Points on a hilly landscape, in no order, each with its height.
A climber steps from a point to the highest of its 5 nearest points, and stops where none of them is higher. Distance is the straight distance between rows; heights are no part of it.
lavom: 23 38 -5 46 -39 -12 46 -11 -1 9 36 28 14 14 -24 -26 -13 -6 22 -16 -42
 -34 8 28 -33 -17 26 -13 8 -6 12 24 49 -44 -16 5 14 3 26 -25 -20 4 -35
 -31 20 49 19 22 -33 -53 -28 27 -2  (h 689)
Lol: 7 35 -25 0 -31 22 24 18 0 -10 -20 6 -3 12 -3 -11 17 10 7 -6 -1 -38 10 -1
 9 -9 9 28 7 0 -20 14 -6 5 9 -15 18 -5 19 20 -2 2 12 9 -13 4 3 11 9 -20
 1 5 -23  (h 609)
pefo: 15 39 6 22 -35 0 41 4 0 -4 -3 -12 -1 37 -14 -35 24 -9 13 -18 -21 -25 -3
 17 -14 1 9 15 10 8 30 19 11 -27 -7 -9 7 0 11 -10 -52 -31 -24 9 -2 39 19
 7 -21 -21 -16 17 -11  (h 487)
pafa: 30 15 47 15 -20 -1 -12 -20 23 -2 -23 -21 24 -3 25 5 17 3 4 -3 -13 6 -1
 50 -7 -6 -19 -13 9 3 19 22 6 -14 -13 -22 -30 12 -12 -39 -38 13 -42 19 8
 36 9 -45 -35 -14 -42 -22 -15  (h 314)
ziz: 29 -6 33 17 -4 -30 -50 -14 43 -30 -6 -4 24 -56 32 47 -5 7 16 8 3 -8 19
 32 -14 -5 -13 -17 7 -7 0 8 -16 -13 -19 -44 -52 38 -22 -61 7 55 -25 2 42
 12 -2 -84 -40 -27 -38 -11 -21  (h 570)
gepaz: -49 -26 -21 16 23 -6 27 -4 4 33 34 45 -21 22 -47 -6 10 0 9 12 -10 -11 17
 -9 -41 3 1 -7 -13 7 12 -2 49 -26 -3 34 -7 -9 13 22 21 -26 23 -33 28 16
 51 97 0 -18 13 43 42  (h 450)
Dupu: -24 -33 15 -19 34 4 20 -11 -1 8 14 3 -26 20 -34 -5 28 -15 -19 20 10 9 4
 -13 -25 13 -9 0 -12 17 21 1 9 -3 11 15 -23 -11 -5 28 0 -52 18 0 -7 -8
 36 58 9 19 -2 23 35  (h 462)
talu: -2 16 7 3 -24 8 24 13 0 0 -5 -1 -5 18 -17 -9 29 7 -1 4 -4 -22 10 2 -5 6
 -2 15 2 14 0 19 7 1 2 -5 -9 -6 14 14 -27 -22 -2 4 -10 14 18 21 1 -11
 -11 11 -7  (h 504)
kofep: -18 -3 -18 4 -13 12 47 7 -17 6 11 11 -35 46 -40 -36 27 -11 11 -12 -7 -39
 -1 -15 -23 11 10 25 -5 17 18 4 16 -16 10 1 11 3 28 35 -16 -57 13 -3 -16
 0 41 85 -3 -17 21 53 30  (h 443)
Sudi: 7 13 -21 1 -22 0 -10 20 21 -13 -11 26 14 -26 6 38 3 16 7 17 7 -30 20 -2
 4 -14 -3 8 10 -12 -27 10 -9 6 -2 -10 -14 5 5 -6 29 31 14 -5 18 -2 -7
 -18 4 -24 -6 -1 -24  (h 454)
bos: 34 35 -6 23 -29 -6 11 2 31 -15 -3 17 15 -14 0 15 6 5 30 -4 -13 -32 25 29
 -19 -21 3 8 22 -4 -4 22 15 -17 -11 -26 -22 3 1 -32 -9 28 -12 -4 27 26
 11 -36 -20 -36 -31 -6 -29  (h 559)
serar: -1 -34 83 -8 4 -1 -43 -25 9 -8 -7 -42 6 -16 15 17 17 17 -30 -5 20 56 -10
 7 10 34 -18 -9 2 19 3 -7 -29 23 -23 10 -34 25 -36 -8 -48 7 -40 11 -10
 -11 -23 -36 -26 38 7 -41 3  (h 222)
rokem: 24 34 -56 30 -52 1 34 8 29 2 11 68 -1 -22 -25 2 -14 10 32 -21 -21 -49 37
 14 -24 -37 24 13 16 -19 -39 13 40 -16 -8 -6 -1 -4 22 -16 20 33 8 -29 41
 9 13 20 -16 -60 18 23 -22  (h 540)
gitas: 40 57 -78 40 -46 0 43 9 26 -25 0 47 2 -10 -10 -12 -23 -12 54 -34 -14 -61
 36 19 -20 -42 32 36 22 -25 -32 22 14 -22 3 -23 11 1 18 -10 7 33 13 -9
 41 8 20 -5 -26 -38 17 9 -35  (h 441)
gema: 7 16 -17 -27 -8 28 -8 28 -18 -5 -35 -1 23 -13 22 1 -9 9 7 -11 9 -31 -17
 -8 24 -11 -2 21 10 -25 -32 1 -11 21 8 -11 33 -3 14 21 41 18 10 16 -48
 -37 -19 -24 28 -5 16 -5 -23  (h 278)
sogel: -31 -29 21 -5 27 -28 -20 2 13 3 18 0 6 -10 -6 48 2 9 -39 40 18 42 2 -8 9
 16 5 -41 -27 13 10 -13 -12 -3 -13 14 -27 0 -14 -12 10 6 11 -15 35 10
 -16 -11 7 15 -17 -3 11  (h 455)
taf: 20 4 39 -10 -13 20 -3 0 -11 -13 -20 -30 -12 9 -1 -22 22 10 -6 -18 7 23
 -9 -10 20 18 -10 33 19 23 -7 -1 -26 36 17 -12 -17 4 -13 23 -49 -31 -12
 24 -46 -21 -7 0 4 17 10 -10 -10  (h 448)
Vunav: 32 32 2 -5 -22 23 -19 15 3 -23 -39 -21 2 -6 23 -13 7 12 22 -24 4 -19 -8
 8 18 -2 1 46 31 -2 -24 7 -27 15 15 -28 2 8 -6 13 -17 17 2 18 -28 -18
 -14 -46 -3 8 5 -29 -37  (h 413)
Lazov: -19 20 -66 4 -34 15 24 18 15 26 -9 62 1 -11 -15 6 -9 10 11 -4 -15 -42 19
 4 -5 -40 14 10 -13 -24 -48 4 30 -3 4 17 26 -20 32 17 57 32 32 -21 19
 -10 9 48 16 -50 42 24 0  (h 433)
mevi: -33 -52 -5 -28 72 -12 -4 -24 -16 11 30 2 -31 3 -20 2 -1 -24 -26 30 13 48
 -3 -33 -8 15 -12 -19 -18 17 24 -17 -13 0 17 19 -14 -4 -13 28 14 -36 39
 -1 5 -22 5 34 23 65 1 4 33  (h 516)
rafo: 21 1 69 -7 -17 9 1 -24 4 -4 -21 -39 -10 12 5 -28 27 4 -4 -26 0 39 -16 20
 5 14 -21 18 19 28 15 8 -16 16 -2 -15 -36 13 -25 2 -80 -22 -40 27 -35 -2
 3 -19 -14 14 8 -20 -10  (h 458)
funi: 1 29 -12 9 -27 12 47 8 -14 -5 -4 -8 -33 48 -24 -54 32 -11 9 -26 -13 -35
 -1 -6 -11 13 19 38 2 15 11 10 -3 -8 13 -10 17 2 21 21 -51 -58 1 9 -24
 12 24 47 -6 -21 15 41 6  (h 388)
sekuz: -10 35 -46 21 -47 16 42 24 4 8 2 33 -12 21 -29 -20 15 4 18 -14 -20 -56
 17 10 -10 -14 31 23 -2 -4 -19 13 26 -15 1 10 24 -9 31 19 5 -2 13 -15 12
 16 17 45 -8 -41 15 29 -10  (h 322)
nitu: -23 -37 -31 -2 48 -20 -48 27 -26 19 18 -13 3 -6 27 27 -61 -17 -33 30 24
 58 -15 -40 32 21 4 -56 -14 -16 9 -29 -30 13 -2 12 47 -10 -7 -18 30 27
 39 -19 28 -10 -55 -20 27 59 16 -14 18  (h 52)
Fotem: -17 -45 29 -27 37 5 -3 -21 -5 1 11 -14 -23 7 -19 -1 15 -4 -27 20 16 39
 -5 -26 1 16 -15 -2 -13 21 21 -10 -10 20 12 19 -27 -4 -20 25 -10 -41 9 4
 -19 -21 12 25 14 47 7 -2 23  (h 473)
vup: -17 -5 -22 -48 21 27 12 10 -38 21 -14 -13 6 4 9 -12 -15 -3 -8 -12 8 0
 -24 -23 27 -7 -9 -1 -21 -10 -11 -19 7 25 4 12 51 -21 21 33 49 -15 11 20
 -62 -53 -7 18 53 1 22 8 8  (h 321)
Nal: 42 29 27 33 -29 -14 17 -30 3 6 3 -10 31 9 22 -19 -2 -20 15 -12 -40 -8
 -13 41 -13 -28 -6 -27 9 -14 37 26 29 -27 -3 -15 -1 5 0 -48 -20 11 -62 8
 10 67 15 -14 -44 -33 -62 -10 14  (h 449)
Tagu: -42 -21 -49 -21 45 -8 -10 17 -23 24 8 13 -1 -5 18 18 -33 0 -16 29 10 32
 -13 -31 27 1 -4 -40 -29 -17 -12 -18 2 2 6 27 46 -13 12 15 58 16 41 -6 0
 -25 -25 7 46 23 11 1 13  (h 240)
duk: 4 -12 56 -8 -4 -7 -17 -14 13 -10 -11 -26 9 -9 6 24 21 17 -23 14 13 21 -4
 17 5 15 -11 -6 -3 13 9 5 -10 10 -16 -2 -35 12 -22 -13 -31 3 -24 11 -4
 10 -3 -34 -17 10 -17 -21 -3  (h 353)
Zenut: -32 7 -36 -55 18 25 23 12 -34 31 -14 -2 9 -3 10 -10 -19 -2 4 -14 -5 -19
 -28 -2 20 -21 2 -10 -24 -19 -12 -12 30 11 -20 12 70 -24 35 16 66 -3 14
 23 -63 -62 -3 5 62 -14 32 15 3  (h 268)
fiza: 18 0 62 1 -11 8 -41 -14 10 -16 -25 -39 -1 -13 27 5 14 23 8 -13 9 21 -4
 21 14 25 -14 18 25 11 -9 3 -28 21 -8 -8 -29 24 -24 -7 -52 19 -32 17 -19
 -8 -22 -49 -26 21 0 -41 -22  (h 296)
dupim: -38 -51 7 -5 60 -42 -15 -25 2 8 36 9 -5 1 -23 31 -6 -22 -42 34 13 66 -5
 -6 -5 14 3 -58 -34 25 33 -18 -11 -25 -2 4 -23 -2 -16 -14 8 -7 31 -23 55
 21 0 8 12 55 -15 -1 35  (h 706)
kod: -7 0 25 8 -11 -7 37 -8 -8 8 17 4 2 27 -33 -11 21 -9 0 6 -10 -19 -1 11
 -35 6 -7 -8 -3 9 31 22 34 -19 -5 8 -19 -3 12 0 -21 -39 -12 -7 -2 31 39
 52 -16 -18 -18 31 25  (h 605)
Keluv: -27 -19 -29 6 14 -29 -25 17 16 9 10 40 8 -26 0 53 -11 15 -18 34 10 19 14
 -20 14 -8 3 -30 -21 -8 -22 -13 -3 -5 0 14 -4 -3 1 -13 48 33 37 -22 47 4
 -20 -6 31 -24 3 4 -4  (h 457)
Mesep: 3 -18 21 -29 11 21 -6 2 -19 2 -6 -21 -7 8 3 -6 4 13 -18 3 16 19 -13 -28
 24 16 -12 13 1 10 -9 -16 -20 35 12 9 -4 -6 -10 33 -4 -22 5 15 -44 -35
 -16 7 21 24 10 -8 6  (h 452)
ses: -52 -1 -52 -39 24 20 28 12 -28 34 -12 21 -16 7 -2 -17 -7 -4 3 2 -7 -15
 -16 -14 7 -24 1 -9 -31 -4 -20 -9 33 5 7 17 62 -26 37 40 68 -5 35 14 -36
 -35 22 62 49 -16 39 21 27  (h 337)
kam: 22 0 86 2 -15 1 -27 -36 13 -2 -39 -45 2 -4 26 -19 25 3 7 -31 -1 45 -16
 45 5 13 -27 9 15 17 16 11 -12 4 -9 -15 -37 21 -28 -20 -78 -5 -61 29 -21
 9 -3 -43 -37 17 1 -46 -5  (h 389)
Dani: -7 -11 4 6 2 -29 -28 11 29 -4 10 24 17 -34 1 57 0 15 -18 32 14 10 18 0 1
 -1 3 -23 -13 -2 -11 -9 -9 -7 -10 -1 -25 7 -10 -27 30 34 17 -20 44 13
 -16 -33 5 -30 -12 3 -12  (h 554)
sofil: 30 34 15 37 -31 -13 32 -14 0 3 15 -6 22 20 -1 -27 3 -17 20 -17 -35 -23
 -8 36 -23 -19 4 -13 10 -5 31 26 33 -36 -10 -10 9 -1 13 -33 -33 -5 -45
 -2 9 60 17 -2 -34 -35 -50 5 -2  (h 551)
lineb: -4 2 24 -1 -10 4 2 0 7 -1 -7 -10 3 8 -7 9 24 17 -18 13 9 -6 3 6 -2 12
 -10 1 1 16 6 8 -2 8 -5 4 -27 0 -3 4 -21 -9 -4 5 -10 9 8 4 -4 -1 -19 -1
 -4  (h 488)
zuba: 26 69 -61 26 -40 7 40 19 10 -27 -11 6 -10 21 2 -39 10 -17 44 -35 -13 -49
 14 19 -3 -22 38 49 21 -13 -4 15 -7 -19 14 -23 27 0 17 0 -23 0 9 13 14
 23 2 -17 -19 -24 5 1 -40  (h 392)
pima: -19 -32 -37 -17 59 -8 -36 15 -46 20 11 -21 8 -4 30 8 -61 -14 -24 16 23
 49 -24 -40 30 17 -6 -53 -25 -25 10 -33 -17 15 -4 30 54 -16 2 -9 36 12
 28 -2 -10 -28 -47 -15 39 53 18 -5 15  (h 171)
velon: -13 13 -6 22 -26 -8 28 4 7 17 14 23 2 15 -36 1 18 10 2 5 -13 -29 19 9
 -23 2 3 -6 -5 6 4 16 39 -19 -16 15 -9 -9 22 3 1 -13 -5 -22 19 30 30 50
 -10 -42 -13 30 12  (h 485)
Zore: -15 5 -20 11 -23 -6 10 13 18 17 7 38 1 -4 -22 22 10 21 -4 20 -9 -23 24 5
 -9 -14 5 -9 -16 3 -18 3 26 -7 -9 15 -10 -11 14 3 26 13 19 -22 28 15 13
 33 12 -38 0 13 -4  (h 383)
fulu: -16 -40 9 -10 34 -5 -42 10 -14 1 8 -27 4 -6 15 30 -28 6 -35 24 25 44 -11
 -37 28 26 -4 -21 -9 0 0 -32 -35 27 -2 26 12 -1 -18 -2 10 7 7 -1 0 -22
 -44 -22 12 53 9 -22 13  (h 572)
sira: -11 -60 8 -15 54 -3 -38 -14 -33 1 27 -33 -7 -4 11 1 -36 -14 -35 9 21 73
 -9 -47 30 30 -13 -21 -7 4 16 -43 -38 31 7 35 8 -5 -28 3 -5 -12 5 -6 -7
 -34 -43 4 12 90 20 -23 26  (h 286)
mar: -19 -31 -1 -19 28 17 29 -5 -11 5 15 8 -39 30 -38 -26 25 -21 1 5 -1 -9 -1
 -17 -28 8 -4 21 -3 20 22 1 12 0 18 7 -9 -4 5 41 0 -64 26 -1 -18 -17 45
 79 11 8 16 38 35  (h 444)
Nad: -11 8 -28 -26 3 13 -3 25 -13 8 -20 17 20 -13 17 15 -9 9 -2 8 5 -23 -12
 -12 22 -13 -6 3 -9 -21 -30 -2 1 16 5 5 34 -10 14 24 63 20 22 12 -26 -33
 -16 -12 35 -11 17 1 -7  (h 195)
ret: 23 6 63 11 -12 -6 -5 -37 8 4 -24 -30 24 2 32 -8 18 -10 -17 -6 -11 26 -16
 49 -6 0 -28 -25 -6 -2 33 19 7 -7 -9 -19 -31 16 -19 -37 -46 -1 -57 23 -6
 41 18 -28 -46 -3 -37 -23 12  (h 172)
bil: 7 -12 1 -32 1 33 30 1 -22 -2 -3 -13 -33 31 -17 -45 19 -9 -7 -16 4 -1 -11
 -28 7 5 -3 36 2 20 -1 -11 -14 25 31 -18 12 -10 15 45 -15 -59 14 14 -57
 -33 23 57 27 2 33 29 28  (h 416)
gedod: 24 3 48 14 -9 -8 -51 -12 32 -28 -24 -26 12 -33 40 27 4 16 21 0 6 -4 5 34
 1 8 -15 4 26 0 -1 14 -23 -6 -19 -28 -41 32 -27 -33 -24 46 -28 12 19 10
 -8 -81 -36 9 -26 -30 -30  (h 582)
Rebi: 19 -32 43 -3 12 13 -78 12 -12 -11 -7 -44 10 -26 39 18 -28 24 -10 -7 25
 24 -7 -20 24 40 -13 13 16 -19 -18 -23 -40 41 -10 16 11 13 -28 -9 -5 25
 -24 7 -30 -40 -58 -48 -17 35 26 -41 -6  (h 279)
buda: -13 -20 35 4 10 -16 14 -23 5 10 16 6 17 9 -24 10 18 -6 -30 21 -4 8 -4 16
 -29 3 -10 -34 -23 7 33 13 31 -15 -6 10 -35 -3 -7 -16 -5 -24 -23 -12 7
 36 36 34 -15 -9 -33 12 32  (h 520)
zaka: 6 -9 20 -6 1 3 -46 16 4 -18 -16 -15 10 -23 31 33 -3 22 -9 13 22 -4 -3
 -10 22 15 -6 7 14 -11 -21 -3 -31 27 -5 1 -10 13 -18 -2 9 32 6 6 -4 -17
 -36 -52 -5 13 -1 -22 -16  (h 319)
pilom: 3 -8 24 9 -8 -25 -17 -10 27 -3 6 12 31 -22 0 41 15 11 -24 25 4 3 11 19
 -13 -3 -2 -36 -18 -1 10 4 12 -12 -20 -11 -37 3 -9 -43 7 19 -17 -13 30
 34 1 -17 -13 -36 -38 -2 0  (h 616)
sika: -16 1 -4 17 -19 1 46 -1 -11 12 21 18 -7 36 -41 -21 16 -6 10 -4 -10 -36 5
 3 -38 8 10 5 -3 8 21 17 37 -27 -11 10 5 -2 23 13 -20 -38 -9 -18 3 26 40
 71 -16 -25 -2 48 20  (h 527)
riv: 50 31 -34 39 -29 -18 17 1 41 -19 11 48 15 -41 -9 21 -21 -1 44 -23 -13
 -44 48 20 -28 -42 -1 8 18 -11 -22 20 19 -14 -6 -32 -30 13 3 -38 23 44
 -1 -20 52 6 11 -31 -20 -51 -10 5 -30  (h 581)
kalo: -3 -22 38 3 6 -19 -48 5 26 -18 -2 -12 19 -32 19 59 1 16 -21 28 21 15 3 5
 4 15 4 -25 -2 0 -3 -8 -26 12 -17 -4 -31 19 -21 -30 8 37 -4 -6 34 7 -30
 -53 -12 -2 -16 -15 -10  (h 357)
lazu: -50 -17 -38 -21 26 4 13 10 -13 22 1 21 -14 9 -7 3 -2 4 -12 21 2 3 1 -28
 13 -5 -6 -12 -25 3 -14 -8 15 7 18 26 26 -23 12 38 47 -5 39 -5 -7 -16 12
 53 35 4 15 10 22  (h 306)
lonir: -20 -14 9 -1 9 -10 -10 8 15 4 8 6 8 -7 -6 37 15 18 -27 35 13 8 9 -5 6 11
 -1 -19 -14 11 -4 -4 -2 6 -6 12 -21 -6 -6 1 14 3 11 -9 19 6 0 2 11 -1
 -15 -1 5  (h 427)
Kos: -30 -66 13 -24 78 -30 -14 -43 -11 4 39 6 -25 0 -24 6 -4 -49 -45 28 12 67
 -13 -17 -18 22 -3 -34 -23 23 41 -17 -22 -26 4 3 -27 2 -28 4 -7 -29 36
 -12 35 0 3 12 10 90 -4 -7 38  (h 602)
vasi: 30 53 -7 27 -36 -4 29 4 19 -12 -6 -11 4 19 3 -27 13 -9 32 -21 -23 -33 8
 35 -10 -17 15 21 24 0 15 22 5 -27 -2 -18 2 -3 3 -19 -40 -2 -20 10 13 39
 8 -33 -23 -22 -29 -10 -29  (h 506)
getir: -31 18 -51 -3 -31 19 28 17 -2 22 -11 41 -5 11 -19 -5 5 9 5 0 -8 -43 10
 -3 0 -24 15 10 -15 -7 -27 7 26 -2 7 13 33 -22 35 32 39 10 25 -10 4 -4
 19 60 15 -38 30 26 6  (h 631)
nel: 29 14 16 12 -10 -8 -43 8 32 -36 -19 -10 12 -40 34 29 2 8 36 2 7 -25 14
 22 -2 -8 -12 15 33 -10 -13 17 -24 -1 -5 -36 -40 29 -20 -28 1 51 -10 7
 22 -4 -8 -80 -29 3 -17 -20 -37  (h 724)
Sas: 6 -3 -4 -23 11 18 -44 25 -27 -2 -23 -20 26 -24 35 18 -27 19 1 -4 21 -9
 -18 -15 27 10 -8 11 14 -30 -24 -9 -22 31 1 7 24 0 -3 4 38 21 -3 12 -42
 -43 -37 -47 17 14 15 -15 -14  (h 249)
dezag: 13 11 36 0 -19 7 24 -15 -2 -4 -12 -23 -14 30 -19 -31 36 -4 -8 -13 -6 4
 -6 10 -13 16 -6 18 6 21 25 18 -5 -3 3 -13 -24 3 -3 7 -58 -47 -18 16 -27
 10 27 19 -7 3 -6 8 3  (h 470)
gom: -5 -13 -14 -34 30 22 -20 19 -38 18 -14 -18 15 -12 28 3 -31 11 -7 -7 17 8
 -27 -22 27 7 -8 -3 -9 -29 -11 -23 -2 27 -2 15 44 -15 7 9 47 -1 1 14 -59
 -50 -34 -15 45 16 21 -7 -4  (h 277)
beze: -7 -42 9 -38 37 21 8 -17 -27 5 13 -16 -27 9 -14 -22 4 -10 -15 5 8 34 -13
 -40 11 9 -17 13 -7 12 5 -24 -18 32 25 9 -4 -8 -12 42 11 -48 14 14 -44
 -47 8 39 34 34 20 11 26  (h 453)
pov: 2 -54 54 -25 29 9 -17 -32 -11 -10 13 -27 -18 -4 -12 -13 6 -7 -27 2 17 64
 -7 -33 8 28 -20 10 2 21 16 -23 -28 34 7 15 -35 7 -40 21 -32 -37 -19 7
 -32 -43 -3 9 5 56 23 -14 17  (h 460)
gab: 31 52 -2 34 -29 -8 37 -6 6 -11 -1 -23 1 33 6 -52 10 -27 37 -41 -31 -11
 -11 35 -12 -13 24 25 17 1 36 15 7 -33 -2 -14 16 -1 2 -24 -56 -23 -33 18
 7 52 6 -27 -29 -19 -29 -2 -20  (h 486)
noziv: 10 -14 45 -2 1 0 -56 8 14 -19 -11 -25 12 -22 30 35 1 23 -12 15 19 8 -4
 -4 17 30 -8 2 14 -4 -14 -4 -34 20 -11 0 -17 20 -24 -16 -11 33 -14 5 3
 -14 -36 -57 -18 20 -6 -30 -17  (h 280)
rima: -49 -5 -67 -5 18 -12 -4 14 8 33 6 59 -9 -17 -8 21 -19 11 -7 25 -5 14 5
 -17 11 -25 -1 -33 -34 -22 -40 -15 31 -10 9 24 29 -17 19 16 79 34 53 -23
 31 -9 -3 39 43 -28 40 11 9  (h 271)
mog: 10 -11 49 5 -5 -21 -13 -32 17 4 -8 -10 33 -17 17 27 8 3 -32 15 -1 23 -2
 37 -9 -3 -14 -49 -23 -1 22 7 10 -12 -14 -12 -33 15 -16 -44 -10 13 -45
 -1 19 45 11 -20 -33 -21 -48 -12 22  (h 400)
kozin: -22 -67 -10 -17 73 -21 -28 -26 -30 4 40 -14 -28 6 -4 -4 -35 -38 -40 24
 16 74 -8 -49 5 26 -6 -30 -12 18 29 -33 -33 -1 11 14 6 -1 -26 4 -1 -12
 33 -11 23 -21 -30 12 16 114 8 -12 31  (h 414)
Riba: -45 -28 -43 -3 51 -28 -17 4 -6 18 23 21 -13 -5 -1 28 -27 -4 -21 39 10 52
 -1 -34 23 3 -1 -54 -30 2 -6 -19 -6 -11 13 14 16 -8 4 4 42 20 53 -23 42
 4 -16 19 43 33 5 1 20  (h 284)
sobi: -11 -13 36 -6 8 -12 -2 -9 11 -1 0 -9 12 -3 -11 25 21 9 -32 26 5 18 0 12
 -9 11 -12 -21 -17 10 18 4 4 -3 -12 5 -37 1 -14 -7 -17 -13 -14 -1 7 18
 12 -1 -8 3 -26 -2 9  (h 608)
Zitod: -22 -27 -13 -20 29 -3 -23 14 -15 11 5 -8 2 -5 13 24 -14 11 -23 28 16 21
 -10 -33 28 10 -5 -20 -16 -5 -11 -18 -17 23 10 24 13 -11 -3 12 35 7 21 0
 -6 -22 -23 -5 29 27 4 -10 8  (h 144)
filoz: 24 66 -57 -5 -27 17 21 18 1 -42 -41 -4 4 4 24 -35 -2 -15 42 -46 0 -49 -5
 14 12 -29 29 55 29 -22 -24 17 -20 -4 23 -43 34 5 11 16 5 16 16 24 -24
 -9 -2 -40 1 -8 23 -14 -37  (h 272)
Deki: -5 -19 -3 -18 23 9 -47 24 -20 0 -8 -14 22 -17 34 26 -29 13 -14 13 25 11
 -16 -26 31 15 -7 -11 1 -23 -18 -20 -28 32 0 19 25 -2 -7 0 35 20 6 3 -23
 -35 -49 -37 17 22 14 -17 -6  (h 217)
Bubom: 25 32 31 4 -24 10 5 -4 8 -10 -29 -37 -17 19 12 -39 26 4 18 -34 -4 11 -9
 21 8 6 -2 41 31 26 6 7 -20 7 8 -28 -13 5 -11 4 -70 -21 -21 30 -25 11 -6
 -26 -9 4 1 -22 -25  (h 456)
gabo: 29 48 -10 51 -33 -25 57 -30 -22 -3 47 18 12 27 0 -62 -39 -36 47 -37 -73
 -26 -31 21 -16 -25 48 -14 13 -17 26 11 39 -62 -3 12 56 11 26 -27 -17 -3
 -57 -20 28 58 -5 -5 -48 -41 -37 13 1  (h 530)
kedo: -15 29 -37 -14 -30 26 26 23 -6 6 -25 20 -2 14 -7 -14 15 7 5 -8 -7 -44 2
 -2 12 -23 14 24 -11 -6 -27 7 10 6 10 -3 36 -15 30 34 31 0 22 7 -20 -12
 5 32 21 -29 24 15 -1  (h 317)
runob: 31 1 39 -1 -10 14 -69 10 -1 -28 -27 -38 6 -31 42 2 -9 22 28 -21 14 1 -9
 5 24 21 -15 33 44 -8 -29 5 -40 30 3 -14 -7 22 -20 -2 -17 40 -18 14 -31
 -29 -39 -67 -24 28 11 -40 -31  (h 334)
gegab: 8 -16 44 -13 -3 10 -25 6 -3 -6 -12 -31 0 -5 11 11 12 20 -18 5 18 20 -10
 -13 23 25 -12 11 10 15 -7 -8 -24 30 -2 7 -18 8 -21 12 -23 -3 -9 13 -25
 -19 -18 -21 3 23 1 -24 -9  (h 429)
Goda: 49 47 -16 44 -36 -16 29 -7 25 -10 25 34 15 -12 -12 -11 -22 -15 50 -29
 -37 -34 16 33 -37 -41 16 -5 19 -14 9 25 37 -38 -14 -18 -1 1 11 -48 -5
 28 -35 -20 38 42 16 -25 -32 -60 -27 -2 -17  (h 593)
duso: 31 34 14 9 -20 8 -18 2 23 -25 -33 -24 0 -8 24 3 13 12 30 -13 -2 -15 5 25
 2 -8 -4 32 37 7 -7 18 -19 -1 -1 -29 -26 13 -13 -10 -34 25 -10 21 3 7 -3
 -60 -19 5 -11 -26 -41  (h 525)
bogu: -45 -1 -39 11 -12 5 26 10 1 30 13 41 -16 19 -35 -1 9 13 4 10 -9 -32 17
 -6 -16 -9 9 2 -16 3 -15 0 40 -12 0 29 10 -19 25 28 27 -7 23 -27 22 11
 37 80 9 -31 19 33 16  (h 434)
Mupiv: 34 57 -23 19 -30 3 24 12 13 -27 -19 -19 -10 21 9 -31 20 -8 37 -32 -12
 -26 6 25 2 -13 28 48 27 3 4 13 -11 -13 11 -28 10 -1 2 -5 -43 -3 -7 18 0
 26 2 -32 -13 -11 -12 -14 -41  (h 465)
Vipu: 59 57 -50 60 -33 -18 54 -5 22 -15 42 47 -3 -8 -27 -27 -50 -25 69 -54 -40
 -42 22 30 -44 -43 42 7 33 -22 -3 20 44 -39 -12 -13 16 3 18 -46 -6 28
 -25 -32 63 23 9 -23 -40 -51 -6 10 -29  (h 571)
zuta: -22 -23 -24 -50 38 30 24 -8 -37 18 0 -9 -27 19 -11 -43 -5 -17 -1 -5 -2 8
 -16 -35 3 -5 -11 15 -15 11 -2 -24 5 25 22 3 31 -23 18 50 37 -46 28 18
 -57 -54 25 63 45 13 28 26 35  (h 399)
Sem: -19 -70 42 -25 61 -14 -32 -46 -13 -9 36 -17 -25 -7 -18 -3 -8 -42 -45 13
 22 82 -10 -29 -7 26 -11 -16 -10 20 37 -33 -31 9 -2 21 -23 10 -45 7 -20
 -32 2 -7 9 -30 -16 -2 -1 98 16 -15 29  (h 495)
Gupi: 1 32 -40 43 -54 7 46 3 10 24 26 55 -6 10 -39 -19 -13 10 28 -25 -30 -51
 27 17 -30 -14 38 10 9 -9 -18 7 50 -26 -18 15 17 -11 35 -11 -4 12 -5 -47
 35 25 24 45 -21 -51 7 45 -9  (h 601)
buk: -36 -33 -34 -30 35 22 37 -1 -24 18 10 17 -49 28 -30 -38 14 -25 11 -2 3
 -18 -3 -25 -28 -2 -4 25 -9 17 9 -13 20 4 23 2 24 -11 22 56 23 -56 42 7
 -26 -34 43 101 25 1 38 43 53  (h 415)
bisi: 5 40 -26 -5 -30 25 42 18 -13 -8 -20 -2 -21 29 -5 -47 25 -2 8 -28 -9 -38
 -1 -6 14 -2 20 45 1 6 -10 5 -10 6 20 -19 26 -6 27 29 -22 -29 12 19 -29
 2 10 25 11 -22 17 14 -6  (h 358)
Seb: 30 10 34 17 -15 -24 -18 -21 27 -9 -6 0 35 -27 20 31 4 7 1 9 -11 -1 8 42
 -15 -18 -13 -33 -7 -6 11 16 12 -19 -16 -28 -36 18 -11 -54 -4 31 -43 -1
 26 42 11 -42 -32 -46 -51 -12 -4  (h 500)
Peko: 4 -43 1 -6 46 7 -61 14 -44 15 2 -45 24 -11 33 4 -64 -1 -19 -5 32 51 -11
 -34 30 34 -15 -16 -6 -31 5 -49 -28 35 -7 38 51 -13 -23 -16 13 0 -19 2
 -27 -40 -67 -27 12 55 39 -27 12  (h 189)
rizuf: -40 -19 -21 7 20 -21 0 7 15 19 21 33 -2 -4 -26 32 3 14 -19 34 4 12 17
 -11 -3 -1 0 -30 -32 5 -4 -16 18 -15 0 21 -14 -13 4 1 33 5 31 -25 39 17
 15 36 24 -15 -3 12 14  (h 368)
deze: 36 39 -24 13 -25 -1 -13 10 24 -42 -29 -4 11 -24 28 11 -6 -2 50 -15 4 -42
 15 9 3 -26 -6 36 32 -13 -25 24 -22 -4 14 -40 -21 15 -6 -4 12 45 13 9 6
 -5 1 -62 -16 2 -5 -18 -45  (h 603)

Where does a climber stop that starts at each point below?
noziv: dupim
gom: dupim
kam: Lol
Tagu: pilom
serar: dupim
Sas: dupim
